A landscape with many valleys, sampled at points; each row gives a point and its height.
From any point a ball rolls to the lowest of the 2 points nearest to it. It stops when none of these is lower. Distance is the straight distance between rows; heights are no part of it.
(451) height 224: [154 141 133 124  80 126 127  99 121 130 125  94 147 124 124 118 123 138
 120 124 136]
(1128) height 731: [163 134 126 211 192 142  95 141 131 154 177 109 119  89 131 108 160 160
 100 124 157]
(546) height 479: [144 137 122 203 133 111 159 140 110 108 146 139 177 136 126 141 133 183
 108 111 110]
(1312) height 412: [ 81 115 133 113  83 117 144 137 126 166 111 149 146 127 151 167 125 130
 135  92 151]
(1816) height 445: [109 196 175 111 106 125 145  88 118 102 139 126 128 120 108 118 106 120
 195 127  91]
(1155) height 138: [184 105 103 183 125 137 142 122 130 171 120 117  98 155 156  61 144 144
  71 180 112]
(1169) height 720: [154 141 146 141 171 137  94 139 110 114 156 114 123 137 132 121 189 126
  75 158 130]
(587) height 258: [ 69 115 134  89 136 115 105 140 157 125 122 164 127 117 104 189 118 109
 158 103 141]
(723) height 162: [142  95 145 169  77 151 106 131  99 159  97  94 108 150 147  58 175 145
  90 121 166]
(1696) height 160: [154 141 133  62 104 166 128 130 121 121 109 113  82 151 166  86 176 104
  62 132 119]
(1929) height 142: [119 100 138  36  99 156 131 150 123 124 134 119  89 147 139 126 155 108
  98 121 110]
(1527) height 551: [ 89  99 118  91 130 122 142 148 110 105 133 175 166 139 105 170 103 134
 131 137 105]
(1082) height 297: [168 125  91 147 106 124 123 118 155 186 133 122 140 109 126 153  86 132
 133 109 172]
(55) height 182: [112 111 119 123 112 126 132 121 167 175 128 122  87 132 146 156 143  79
 123 136 116]
(1371) height 701: [ 87 140 147 158 164 118  91 159 109 103 142 128 156 102 119 150 169 123
 110  97 163]
(789) height 354: [ 43 164 170  79 115 116 115 124 119 135 127 158 123 105 137 175 133 108
 175  84 148]
(287) height 254: [154 106 133 205  88 131 106  86 162 171 124  83  72 115 133  69 124 122
 137 138 134]
(958) height 396: [ 69 183 146 116 143 116 133 129 127 106 146 168 132 123 106 175 121  91
 184 119 106]
(1840) height 360: [120 162 125 181 175  98 169 121 138  83 146 147 141 127  94 180  92 146
 205 113  79]
(668) height 436: [ 99 141 117 151  89  96 142 119 142 181 108 141 141 119 159 183 114 117
 135  95 153]
(1494) height 513: [151 130 124 246 151 116 152 121 141 158 156 123 119 113 149 125 151 161
 103 127 110]
(968) height 517: [110 148 167  86  98 140 170 117  69 111 123 140 168 143 108 103  72 168
 171 146 107]
(1916) height 150: [205 114  91 148 164 149 111 138 141 161 151 113 118 121 127  95 128 141
  85 182 142]
(707) height 465: [156 117 121 225 136 110 160 126 128 134 133 125 173 113 121 137 115 186
 117  87 129]
(2012) height 220: [ 56  99 196 128 119 121 144 111 118 141  89 149 110 148 134 113 111 140
 229 155 121]
(1050) height 81: [167  91 127  51 100 170 115 149 109 128 120 109 126 158 141 108 152 143
  62 142 148]
(1055) height 202: [ 88  50 169 152 139 105  97 123 177 130 100 100  94 116 124 111 160 119
 178 143 124]
(2039) height 395: [141 193 138 125 133 114 127  93 128  87 158 115 135 113 104 129 117 122
 158 130  80]
(1212) height 227: [158 142 157  62  82 160 104 109 106  92 116  79 124 143 125  70 146 119
 124 135 112]
(1871) height 515: [123 158 126  87  83 129 153 126 103 122 126 131 142 156 148 129 141 124
  94 134 108]
(795) height 170: [140 170 107 181 157 129 129 132 124 186 157 135 107 134 166 131 172 103
  80 153 136]
(1402) height 710: [121 146 163 153 161 121  89 141 109  94 156 104 145 117 112 129 184 137
 104 116 145]
(170) height 641: [116 109 145 138 143 100  89 123 145  96 124 110 168  71  86 149  96 157
 181  83 170]
(2365) height 78: [189 147 135 147 148 137 117 106  96 103 107 101 102 155 158  44 185 128
  62 177  92]
(89) height 849: [113 135 139 134 177 120 134 142 126  66 161 149 152 133  81 148 126 132
 140 152  86]
(2192) height 560: [ 77 120 156  91 133 136 172 150  80 106 136 182 160 152 114 148  96 154
 143 158 112]
(133) height 290: [181 125 122 186 123 128 113  97 163 172 146  99 106  98 127  95 123 133
 127 138 144]
(1081) height 604: [149 127 146 116 139 112  96 106 160  94 149  87 129 102  86 129 114 118
 168 135 107]
(2443) height 187: [186 132 146 102 107 146 101  98 130  94 120  71 113 133 115  62 144 123
 123 148 116]
(2452) height 384: [131 174  93 144 101 115 151 139 114 139 137 162 164 137 145 181 110 119
  97  94 136]
(2017) height 189: [116  93 139  95  39 148 188 120 130 139  78 126  79 185 154  77 135 103
 161 125  86]
(500) height 815: [130 143  69 186 192 107 123 167 124  82 151 155 143 128  90 192 105 111
 145  70 130]
(367) height 285: [ 63  88 139  56 131 121 119 161 132 122 125 176 120 125 114 199 113 126
 135  97 143]
(485) height 435: [168 159 105 170 148 109 166 114 148  96 143 126 145 127 124 135 107 127
 120 141  64]
(706) height 376: [155 171 151 175 123 118 144  92 112  96 138 102 124 137 147  82 152 142
 108 148  74]
(2447) height 252: [130  71 119 111 161 132 108 137 178 139 138 126 106 121 108 156 130  97
 123 166 106]
(147) height 859: [ 89 167 151 117  94 107 138 109 105 130 128 132 157 118 122 154 108 139
 181  98 143]
(1872) height 581: [146 122 152 101 105 136 121  87 146  99 122  94 126 130  96 107 100 123
 182 155  90]
(1852) height 352: [126 163  83 104 107 119 137 151 100 113 140 163 166 141 116 189  94 122
 104 101 140]
(1383) height 394: [ 71  68 145  75  75 120 149 141 132 160  88 138 126 128 158 160 133 136
 150  84 166]
(1349) height 289: [127 104 162  34 101 168 130 120 118  92 124 100 113 148 104  90 115 121
 158 157  97]
(236) height 862: [112 123 144  93 148 136 120 145 123 114 141 137 125 142 112 145 158 109
 100 163 105]
(1150) height 265: [187 170 133 114 130 160  84 109 112 134 135  84  96 117 139  75 165 120
  83 146 147]
(2099) height 231: [ 98  72 161 118 140 125 114 118 169 127 121 117 114 126 105 140 132 100
 163 153 106]
(1066) height 239: [ 62 116 178 148 181  85 123 130 134  76 102 147 166  77 111 139  93 169
 233  96 155]
(2246) height 353: [136 140 146 172 111 116 127  95 129 122 131  94 111 138 141  96 165 115
 125 149  91]
(178) height 792: [111 138  79 147 183 110  84 176 139 120 141 163 134 108 102 187 118  88
 117  77 174]
(743) height 225: [210 186  91 144 168 137 137 111 118 132 127 124 118 133 176  84 143 138
  52 168 108]
(2151) height 251: [102 152 151 115 123 107 154 103 144 120 129 151 134 124 114 164  75 132
 222 141 102]
(1007) height 140: [190 125 147 143 139 139  95 111 128  82 147  74 135 122 111  79 141 153
 108 159 101]
(2383) height 406: [103  83 113 123 145 115  99 168 139 138 117 147 164  93 114 164 116 131
 100  97 192]
(2205) height 208: [142  70 113  81  98 140 126 130 165 171 114 124 109 122 119 157  95 114
 127 124 152]
(1893) height 120: [150  76 120 175 124 149 127 139 138 191 126 115 115 146 149  86 146 136
  84 160 139]
(2232) height 238: [162 168 124 100 114 132 160  80 118  79 114  98 149 138 128  68  98 140
 121 155  66]
(1414) height 192: [ 98 132 163 168 131  87 147  92 147 120 111 142 139 112 121 149  96 158
 226 123 105]
(1277) height 531: [ 98 146 162  45 103 153 147 116  99 109 132 144 146 141 102 118  71 138
 166 152 108]
(1311) height 751: [151 146  93  98 141 164  92 143 143 200 158 139  92 105 146 128 143 112
  92 126 188]
(1677) height 786: [122 119  69 174 194 115 105 181 140 149 144 161 134  90 113 175 114 112
 119  73 200]
(2181) height 154: [161 146 118 106  93 164 137 119 125 147 101 109  63 158 179  66 183  70
  80 140 107]
(24) height 59: [180 111 105 102 132 141 144 112 133 101 103 104 130 162 146  75 124 122
  77 189  78]
(493) height 260: [109 200 101 108 136 119 135 143  97  98 149 171 134 151 139 162 140  97
  90 118 101]
(2379) height 196: [156 190 121 179 135 142 112 115 110 180 154 121  91 126 170  91 173 117
  80 145 143]
(34) height 726: [172 122 127 185 188 140  92 145 118 140 164 116 113 118 129 103 175 155
  71 157 152]
(65) height 209: [208 167  82 105 163 152 128 118 109 156 115 127 103 138 171  76 143 134
  52 177 135]
(467) height 96: [ 72 115 182 167  74 106 148 106  92 129  97 115 150 131 140  99 135 165
 169 120 129]
(1660) height 273: [ 77  78 185 144  99 128 151 120 103 114  96 123 121 161 122  81 146 149
 180 161 101]
(913) height 331: [178 189 102  83 160 147  94 130 123 137 149 131 107 121 148 121 148 101
  61 147 146]
(1104) height 652: [ 83  88 138 104 154  99  99 144 149  94 108 147 163  85  91 164  79 153
 205 100 166]
(430) height 359: [ 55 161 173  85 158 123 128 128 114 104 136 180 123 118  96 172  87 115
 205 127 131]
(797) height 101: [ 92  89 135  48 103 149 144 150 120 132 128 148 114 152 130 169 134 128
  95 118 124]
(634) height 123: [163  86 118  98 106 146 124 116 160 140 115 101  89 149 134  92 131  94
 112 159 100]
(87) height 320: [ 35 113 192  58 159 123 128 139 119 118 110 183 114 114 132 158  82 148
 219 121 160]
(327) height 369: [104  54 140  80  72 150 167 150 128 161 100 124  99 168 152 126 147 126
 115 122 125]
(456) height 149: [ 68  70 165 113 108 113 123 128 167 164  91 115 100 109 152 136 162 107
 150  98 156]
(2182) height 307: [ 33 103 161  50 136 119 121 154 132 116 112 198 116 118 116 191  91 137
 186  97 157]
(692) height 362: [136 163 132  74 137 156  90 136 122 138 150 121  99 120 145 146 171  95
  71 121 154]
(570) height 803: [ 96 162  82 165 185  95  98 166 121  82 149 149 127 107 101 191 113  90
 153  49 168]
(1998) height 174: [120 105 145 116  65 133 123 118 102 136 111  91 147 134 133 100 134 150
 133 110 158]
(2320) height 375: [113 146 119 193 147  82 168 128 136 107 139 152 156 119 117 176 107 146
 191  91 102]
(1453) height 442: [100  64 131 166 118  83 145 140 147 154  88 140 173 101 133 154 107 162
 156 112 157]
(1545) height 201: [102 178  98  70 119 127 127 138 121 127 145 159 115 137 139 189 125  80
 101 104 115]
(770) height 115: [ 85  90 159 153 102 128 116 133 143 175 110 104 100 115 153 109 180 109
 120 116 164]
(1700) height 338: [181 150  70 199 129 122 125 129 137 178 145 133 147  99 129 140  95 154
 122  97 179]
(528) height 773: [117 140  87 164 148 123 112 164 122 174 140 168 147 119 146 168 142 116
  86  94 192]
(2290) height 356: [ 96  58 155  82  65 145 162 132 119 140  82 126 115 169 138 109 119 141
 168 126 121]
(2199) height 151: [118 103 121  71  76 145 171 108 154 137  98 121  83 165 148 100 115  86
 153 150  67]
(2103) height 625: [144 124 158 149 140 116  86 106 149  98 147  88 155  88  84 131 123 150
 168 113 145]
(2368) height 89: [156 128 106 107 127 124 160 124 133 104 131 131 145 153 139 115 116 124
  95 183  70]
(1394) height 110: [182  97 101  79 123 166 102 153 118 167 134 117 113 140 134 103 129 146
  66 160 171]
(318) height 759: [121 145 123 115 117 161 111 143 128 195 147 131  98 119 160 129 165 112
  78 119 190]
(2384) height 173: [197 120  99 145  77 140 140  93 153 139  92  88 101 152 148  48 116 118
 110 161  95]
(40) height 267: [230 200  92 154 202 150 115 128  96 110 151 127 125 111 142 112 146 166
  67 128 138]
(78) height 248: [ 65  93 189 144 140  90 122 120 129 111  88 126 149  87 113 127 115 173
 216 122 146]
(79) height 461: [ 92 138 112 179 126  89 140 136 149 168 112 144 150  95 149 175 130 116
 144  71 169]
(1356) height 277: [177 162 108 115 116 132 117 114 134 119 140 106 142 121 119 120 115 113
 101 137 117]
(1953) height 832: [105 183 135 188 139 107 126 128 111 106 147 130 155  99 116 162 147 137
 147  66 146]
(1729) height 433: [154 194 108 138 156 116 154 109 131  85 149 145 135 130 131 137 131 113
 101 148  70]
(1673) height 499: [109 123 133 242 176 100 140 136 155 156 142 127 124 100 138 140 163 128
 115 108 139]
(37) height 492: [129 122 144 175 118 117 158 125 100 108 138 120 170 146 122 120 138 167
 122 139  94]
(474) height 350: [136 174 116 104 146 120 151 112 132  80 151 140 151 124  99 134  86 122
 159 150  69]
(1315) height 268: [134 169 145  78 130 137 153 102 101  60 139 110 152 136 106  81  98 140
 141 169  74]
(1574) height 100: [129  56 123 153 127 149 117 143 165 198 119 116  89 137 154 110 150 102
 105 154 148]
(2413) height 259: [143 106  90 120 115 127 112 145 166 188 135 134 133 106 124 179  95 114
 120 117 165]
(2332) height 371: [200 175  79 179 166 151 120 127 123 191 164 143 113 112 154  89 144 175
  92 154 170]
(1934) height 124: [127  90 119 135 157 147 108 148 158 198 149 135  86 128 147 125 162  94
  85 158 151]
(498) height 270: [ 90 139 103  90 131 110 122 145 114  97 129 180 154 133  90 197  71 133
 167  92 147]
(2198) height 562: [120 124 152  83  75 131 132 103 133 129 118 109 123 134 109 122  95 123
 190 135 115]
(2164) height 144: [116  77 153 173 106 132 103 126 120 176 111  98 107 123 149  79 176 136
  98 120 175]
(1009) height 226: [147  87 156 106  93 145 137 118 112 100 106  96 139 162 114  71 139 141
 136 161 101]
(863) height 504: [113 151 161 122  83 133 166 104  81  96 128 121 157 157 123  85 117 165
 154 146  97]
(865) height 415: [ 84 153 154  85 137 136 101 141 124 112 148 139 119 113 120 161 167  95
 119 100 137]
(1947) height 507: [134 137 148 183  80 121 141 117  94 126 123 106 143 147 140  84 155 166
 103 127 115]
(1308) height 245: [212 187  99 180 180 135 138 129 118 115 150 134 136 130 146 119 136 154
  64 140 111]
(409) height 219: [160 143 124 161 132 168 102 117 121 191 136 109  68 136 165  58 186 113
  90 159 155]
(1309) height 866: [103  88 132  60 145 147 129 146 144 105 135 147 109 154 114 142 133 100
 105 170  77]
(131) height 146: [151 137  95 150 176 153 116 148 135 191 157 153  91 131 149 126 165 107
  74 169 142]
(374) height 540: [127 101 107 105 134 127 137 165 118 118 139 163 158 158 125 178 121 132
  77 151 107]
(2378) height 370: [197 168  53 185 156 130 138 138 133 140 158 142 136 121 127 159  81 145
 113  94 151]
(438) height 324: [132 124 136 178 117 120 116 108 147 155 136  98 105 119 144 117 153 115
 123 126 130]
(2149) height 491: [ 86 146 172  94 104 145 159 121  83 103 133 125 132 161 127  95 146 131
 138 154  92]
(2301) height 234: [ 48  72 196 114 128 109 128 114 133 125  79 131 125 109 133 112 116 152
 223 131 147]
(1442) height 242: [ 80 146 151 128 103 102 130 106 152 148 128 124  97 128 139 155 149  89
 155 130 111]
(2113) height 430: [156 147  99 149 196 136  91 167 113 125 170 138 146 114 113 147 148 137
  77 104 187]
(571) height 416: [189 142  72 170 158 113 163 116 159 132 142 128 138 130 138 127 101 126
  86 165  80]
(2421) height 137: [101 124 172 138  48 126 131 105  98 128 101  99 128 143 131  78 144 144
 156 108 139]
(461) height 199: [106  92 151 102 119 116 118 127 125 104 127 126 175 120  90 145 102 158
 169 123 137]
(203) height 471: [186 170  68 135 196 127 109 147 141  89 170 151 122 130  98 157 111 104
  89 130 102]
(1752) height 188: [165 104 128 128  55 154 136 125 101 148  92 105 118 177 157  60 149 141
  85 129 144]
(1178) height 194: [129  55 142 132  72 150 117 126 141 161  94  96  80 154 136  88 157 106
 139 126 135]
(489) height 332: [168 167 122 192 115 141 113 107 111 178 147  97 130 114 154 100 146 163
  99 108 173]
(804) height 397: [205 174  68 174 121 118 159 116 139 148 155 125 147 125 136 140  89 146
 115 105 108]
(330) height 240: [133  92 155 132  73 146 150 106 101  96  94 104 119 176 114  43 122 146
 159 160  81]
(1601) height 148: [125  71 138  72 102 141 158 129 127 108 107 127 143 163 114 119  89 142
 150 170  89]
(2077) height 501: [ 87 132 146  90 108 136 173 139  81 110 125 140 148 167 142 125 143 132
 104 155  82]
(849) height 400: [197 150  88 180 134 131 156 120 136 169 143 124 136 127 143 128 107 146
  84 145 123]
(2367) height 348: [126 100 145 120 121 134  82 134 145 153 124  99 127  89 117 127 136 126
 123 105 201]
(1514) height 392: [135 179  69 183 147 110 154 151 114 127 145 159 147 136 131 184 122 111
 105  87 133]
(2174) height 529: [128 119 124 101  95 136 139 142 106 134 128 133 156 153 130 145 135 135
  80 141 135]
(2025) height 302: [140  66 139 166 128 121 126 135 140 138 130 109 144 133 110 119 131 157
 118 152 135]
(2028) height 107: [162 157 116 148 107 135 146  83 145 118 100  98  78 162 171  38 156  91
 100 162  70]
(819) height 153: [213 106 103 178 118 147 137 108 156 152 114  99  96 147 149  53 117 128
 108 182 102]
(1497) height 114: [125 130 118  69  99 152 182  88 144 104  94 112 102 166 147  66 123  91
 144 163  57]
(513) height 483: [111 126 118 225 162  94 136 139 148 140 126 142 149  88 135 169 137 133
 147  78 144]
(844) height 411: [132 161  87 154 175 104 138 130 157  83 153 149 133 130  85 188  88 105
 176 118  76]
(1500) height 121: [108 145 100 163 164  90 108 136 143  90 120 140 149  97  94 194  84 126
 199  60 148]
(542) height 236: [182 145 130 115 125 176  84 122 114 163 121 104  64 131 165  49 187 116
  80 156 160]
(962) height 378: [146 138 131 120 121 134  80 136 127 138 148 105 154  95 111 140 136 135
 107  97 189]
(2309) height 661: [ 97  86 104 101 142  97  91 158 148 115  99 165 163  94  92 197  78 131
 161  81 178]
(2411) height 680: [ 83 142 101 172 160  88 124 168 119 115 103 156 166  75 126 180 120 129
 147  44 183]
(2391) height 432: [ 67  86 144 130 135  89 135 154 125 126  91 157 189  99 124 161 103 167
 167 101 167]
(625) height 159: [150  70 135 107  96 143 110 125 158 155 116  92 105 137 123 111 122 111
 131 140 132]
(1933) height 450: [176 156  64 158 193 139 101 165 129 107 172 148 134 124  98 162 110 124
  91 109 151]
(1597) height 358: [164 177  85  36 125 140 134 100 135  96 114 113 129 128 142 104  97 106
  88 143  92]
(2310) height 305: [120 152 129 132 144 103 150 117 130  84 142 142 161 120  85 153  74 137
 201 141  91]
(2159) height 206: [101 142 115 121 149 107  99 137 148 116 131 140 137 101 103 188 106 106
 161  85 153]
(1857) height 744: [145 127  87 139 158 151  95 144 160 216 161 136  98  89 130 128 131 118
 117 130 183]
(749) height 389: [138 180 101  56 121 128 138  97 135  87 132 141 144 124 119 128  85 101
 127 139  75]
(1775) height 451: [140 154  87 118 163 117 119 141 141  85 157 155 132 138  94 177  96  93
 118 136  90]
(242) height 233: [100 121 131  91 128 114 124 132 110  95 133 158 175 126  77 168  65 160
 185 116 139]
(1902) height 323: [139  77 145 169 135 117  94 120 157 155 124  89 135  95 109 116 132 143
 132 128 166]
(1439) height 823: [132 117  69 223 203 104 144 165 149 105 133 151 141 110 111 191 102 128
 150  64 130]
(1360) height 294: [ 79 133 150 164 131  95 129 120 142 137 123 130 137 113 127 156 149 119
 156 111 121]
(586) height 223: [151  98 130 167  82 145 113 105 155 180 104  97  62 148 146  62 154  96
 129 134 132]
(62) height 385: [185 153  73 162 161 138 135 146 112 176 160 142 133 127 146 133 123 148
  74 151 164]
(1891) height 314: [ 46 170 148  67 101 126 150 122 105 133 123 180 127 130 136 177  92 121
 185 100 132]
(2125) height 287: [ 98  64 163 166 111 114 131 124 126 135  99 107 133 134 122 101 148 148
 145 149 122]
(886) height 177: [192 116 110 142 190 140  91 136 153 118 157 110 118 122 105 117 135 126
  85 174 117]
(1992) height 217: [164 115 113 137 159 127 116 115 171 130 144 113 104 125 119 132 130  97
 116 166  90]
(843) height 404: [113 185 142 158 131 111 156 116 103  98 151 126 138 138 137 119 156 121
 114 143  74]
(2437) height 355: [203 181 105 198 134 152 124 106 115 186 159 115 106  98 157  73 134 176
 108 119 162]
(44) height 175: [ 65  94 180  44  85 149 175 128 109 137 112 154  83 153 145 129 113 128
 182 125 114]
(2042) height 393: [ 94  61 136  92 113 123 115 157 120 138 113 129 159 119 122 148 121 154
 106 101 180]
(130) height 388: [ 71 146 173  89 109 122  98 124 120 124 133 121 117 110 126 144 155 110
 157 100 146]
(823) height 325: [ 83  95 148  99  91 104 146 108 144 147  94 142 144 123 124 158  91 145
 196 121 143]
(517) height 306: [125 111 154  32 129 165 144 127 100  62 123 118 121 165 120  67 126 123
 129 175  76]
(7) height 327: [140 208 114 165 147 125 132 142 101 123 156 140 131 116 151 154 162 112
  89 102 130]
(1028) height 830: [143  96  96 213 191 102 132 152 166 119 145 143 144 114 107 177 108 124
 143 113 123]
(1669) height 361: [156 195  90 205 161 119 142 140 123 141 168 146 125 116 139 163 152 112
 100  83 138]
(2010) height 143: [ 73 128 171 185  97  88 152  95 129 137 111 127 134 123 136 119 117 156
 196 126 107]
(2141) height 178: [ 55  79 185 141 128 101 105 121 158 139  90 112 107  91 136 128 158 115
 182 117 134]
(20) height 300: [204 210  98 119 166 146  97 118 114 111 157 125 128 112 129 127 137 130
  76 134 144]
(967) height 108: [145  74 130  29 103 165 141 156 111 105 121 115 103 170 135  98 157 128
  80 146 105]
(2390) height 845: [112 200 141 146 105 109 138 112  99 104 149 126 163 113 119 150 136 140
 147  86 130]
(2161) height 77: [165 130 108  96 113 139 152  91 169 109  94 102  90 157 160  57 137  73
 111 170  53]
(1283) height 133: [160 130 145  72 114 166 123 122 101  95  99 100  87 167 157  54 187 102
  77 157 103]
(2030) height 131: [207 114  89 111 155 150 113 148 126 154 136 125 130 139 136 112 113 150
  52 177 149]
(1720) height 141: [ 69 107 148  51 102 138 163 136 116 136 120 169 114 154 136 167 116 121
 142 129 114]
(1571) height 109: [144 146 149 113 118 143 134 112 100  90 113 103 113 165 151  63 179 115
  89 164  79]
(957) height 132: [163 158 109 135 124 145 140 110 128 156 106 114  78 157 186  66 173  93
  63 165  96]
(1606) height 84: [189  94  89  76 122 156 135 121 145 130 112 111 117 152 149  95 116 110
  77 179 102]
(2340) height 408: [181 149 114 138 148 139  89 145 109 115 156 113 161 109 110 132 140 163
  92 107 176]
(1003) height 322: [167 150 102  57 105 146 114 117 143 125 135 117 114 128 136 127 116 108
  88 137 122]
(322) height 122: [121  90 113  87 118 124 175 135 132 111 123 148 146 164 124 137  96 130
 116 180  69]
(1408) height 313: [115 155  74 130 130 108 113 159  94  93 141 169 174 137  94 190  85 136
 134  70 158]
(1430) height 299: [178 154 129 148  95 153 101 108 119 164 133  86 109 121 150  81 147 125
  98 129 157]
(951) height 200: [ 71  91 186  91 101 136 154 112 130 138  99 140  88 152 134 114 118 116
 209 144 106]
(2386) height 856: [145 129 125 111 165 133 120 143 125  78 159 123 149 139 104 136 146 126
  90 157  93]
(778) height 195: [ 77 148 138 154 168  85 128 126 140  88 118 156 150  94  99 179  98 148
 228  86 140]
(177) height 843: [ 92 107 156 149 185 113 119 140 142  82 149 127 147 116  82 149 138 131
 162 133 107]
(245) height 257: [118  86 170 178  94 124 140 101 110  94 110  96 126 152 111  67 131 160
 166 160  76]
(91) height 298: [ 66 130 167  82 106 115 138 102 132 137 104 152 122 117 132 156  83 142
 231 127 136]
(1665) height 262: [ 77 184 130  58 110 129 140 127 107 117 141 165 128 138 128 176 115 105
 135 110 111]
(1966) height 766: [110 127 110 137 116 133 115 147 129 192 135 145 130 109 150 154 144 110
  89  92 193]
(1227) height 544: [ 95 118 183  52 107 149 126 102 120 105 121 117 132 127  96 122  82 141
 206 141 127]
(1437) height 452: [125  89 128 196 120  97 146 134 134 141 106 122 183 101 120 147 119 179
 133  99 165]
(153) height 172: [102  69 161 104 116 126 144 125 119 113 117 131 161 145  94 127  88 166
 184 164 107]
(897) height 387: [104 118 154  88 127 151  92 146 128 140 137 114 115 119 145 148 180 102
  90 111 163]
(309) height 381: [ 89  50 151  75  90 144 144 160 115 148 100 128 122 140 146 143 155 145
 111 102 169]
(2442) height 336: [ 61 134 204  81 166 144 134 124 112 116 128 177 115 130 107 149  69 132
 224 147 133]
(300) height 476: [ 81 162 180 115 103 126 136 102 108 107 133 128 113 142 118 100 144 114
 173 149  87]
(1070) height 817: [ 99 193 111 180 166 103 112 146 122  96 159 141 135  96 114 182 145  93
 152  56 149]
(1911) height 205: [158  80 137 117  70 154 153 137 105 113  86 107 130 188 149  60 150 142
  95 148 109]
(1460) height 295: [127 178 120 133 132 128 126 149  99 123 145 138 136 147 157 149 162 105
  66 129 117]
(1771) height 102: [203 117 132 157 129 145 109 111 117 106 123  88 118 151 139  54 162 152
  80 171 120]
(734) height 691: [ 93 143 111 161 164 108  98 166 115 116 134 142 163  89 121 164 151 127
 114  62 199]
(487) height 737: [137 124 109 179 177 141  93 138 146 186 165 123 110  89 134 117 155 128
 106 128 181]
(1867) height 669: [ 97  97  86 143 165  87 106 173 148 123  89 161 157  75 119 187  91 118
 156  59 183]
(2263) height 343: [ 76  82 160  82  70 129 170 123 117 148  87 144 139 155 131 136  88 160
 195 131 134]
(340) height 125: [111 134 111 105 124 129 123 138 161 148 132 150 114 129 133 179 126  84
 114 122 117]
(3) height 836: [106  92 128 189 198  94 123 148 157  87 131 140 153 107  94 171 130 135
 166 111 115]
(446) height 204: [187 136 105 129  85 127 158  91 138 112 113  99 137 138 142  76  99 135
 119 150  83]
(2324) height 420: [ 81  98 132 132 148  98 107 168 119  96 116 147 174  92 100 161 121 152
 139  91 177]
(2143) height 333: [115 149 130 189 137 100 149 115 138 122 148 133 138 121 129 155 135 131
 145 116 101]
(2129) height 261: [167 107 131  27  83 162 125 112 127  98 110  88 112 147 125  80 123 118
 116 140 110]
(1837) height 779: [129 112  72 184 155 117 135 158 148 182 136 158 143 104 130 167 114 124
 110 100 182]
(2048) height 190: [183 143 104  68 138 166 128 134 113 134 112 131 106 158 171 104 150 121
  43 162 128]

Call two points neighbours if one is among the 2 nearest of the other. Go from one point of each pair to the other, from neighbour to neighbour, staying as low as possible. Name the highest point that can't be avoided.
(340), (1500) => (958)
(1050), (797) => (1929)
(770), (1500) => (2447)
(1500), (797) => (78)
(340), (24) => (1514)
(467), (1574) => (474)
(2161), (2365) => (1696)

Where does a ball stop that starts at each point below?
(1081) => (467)
(865) => (2365)
(2367) => (770)
(3) => (467)
(707) => (467)
(1729) => (24)
(2390) => (467)
(2332) => (1574)

Two balls start at each pair of points below. Name the first point that both come to, or write never.
(2452), (804) => (24)
(37), (2386) => (2151)
(62), (487) => never
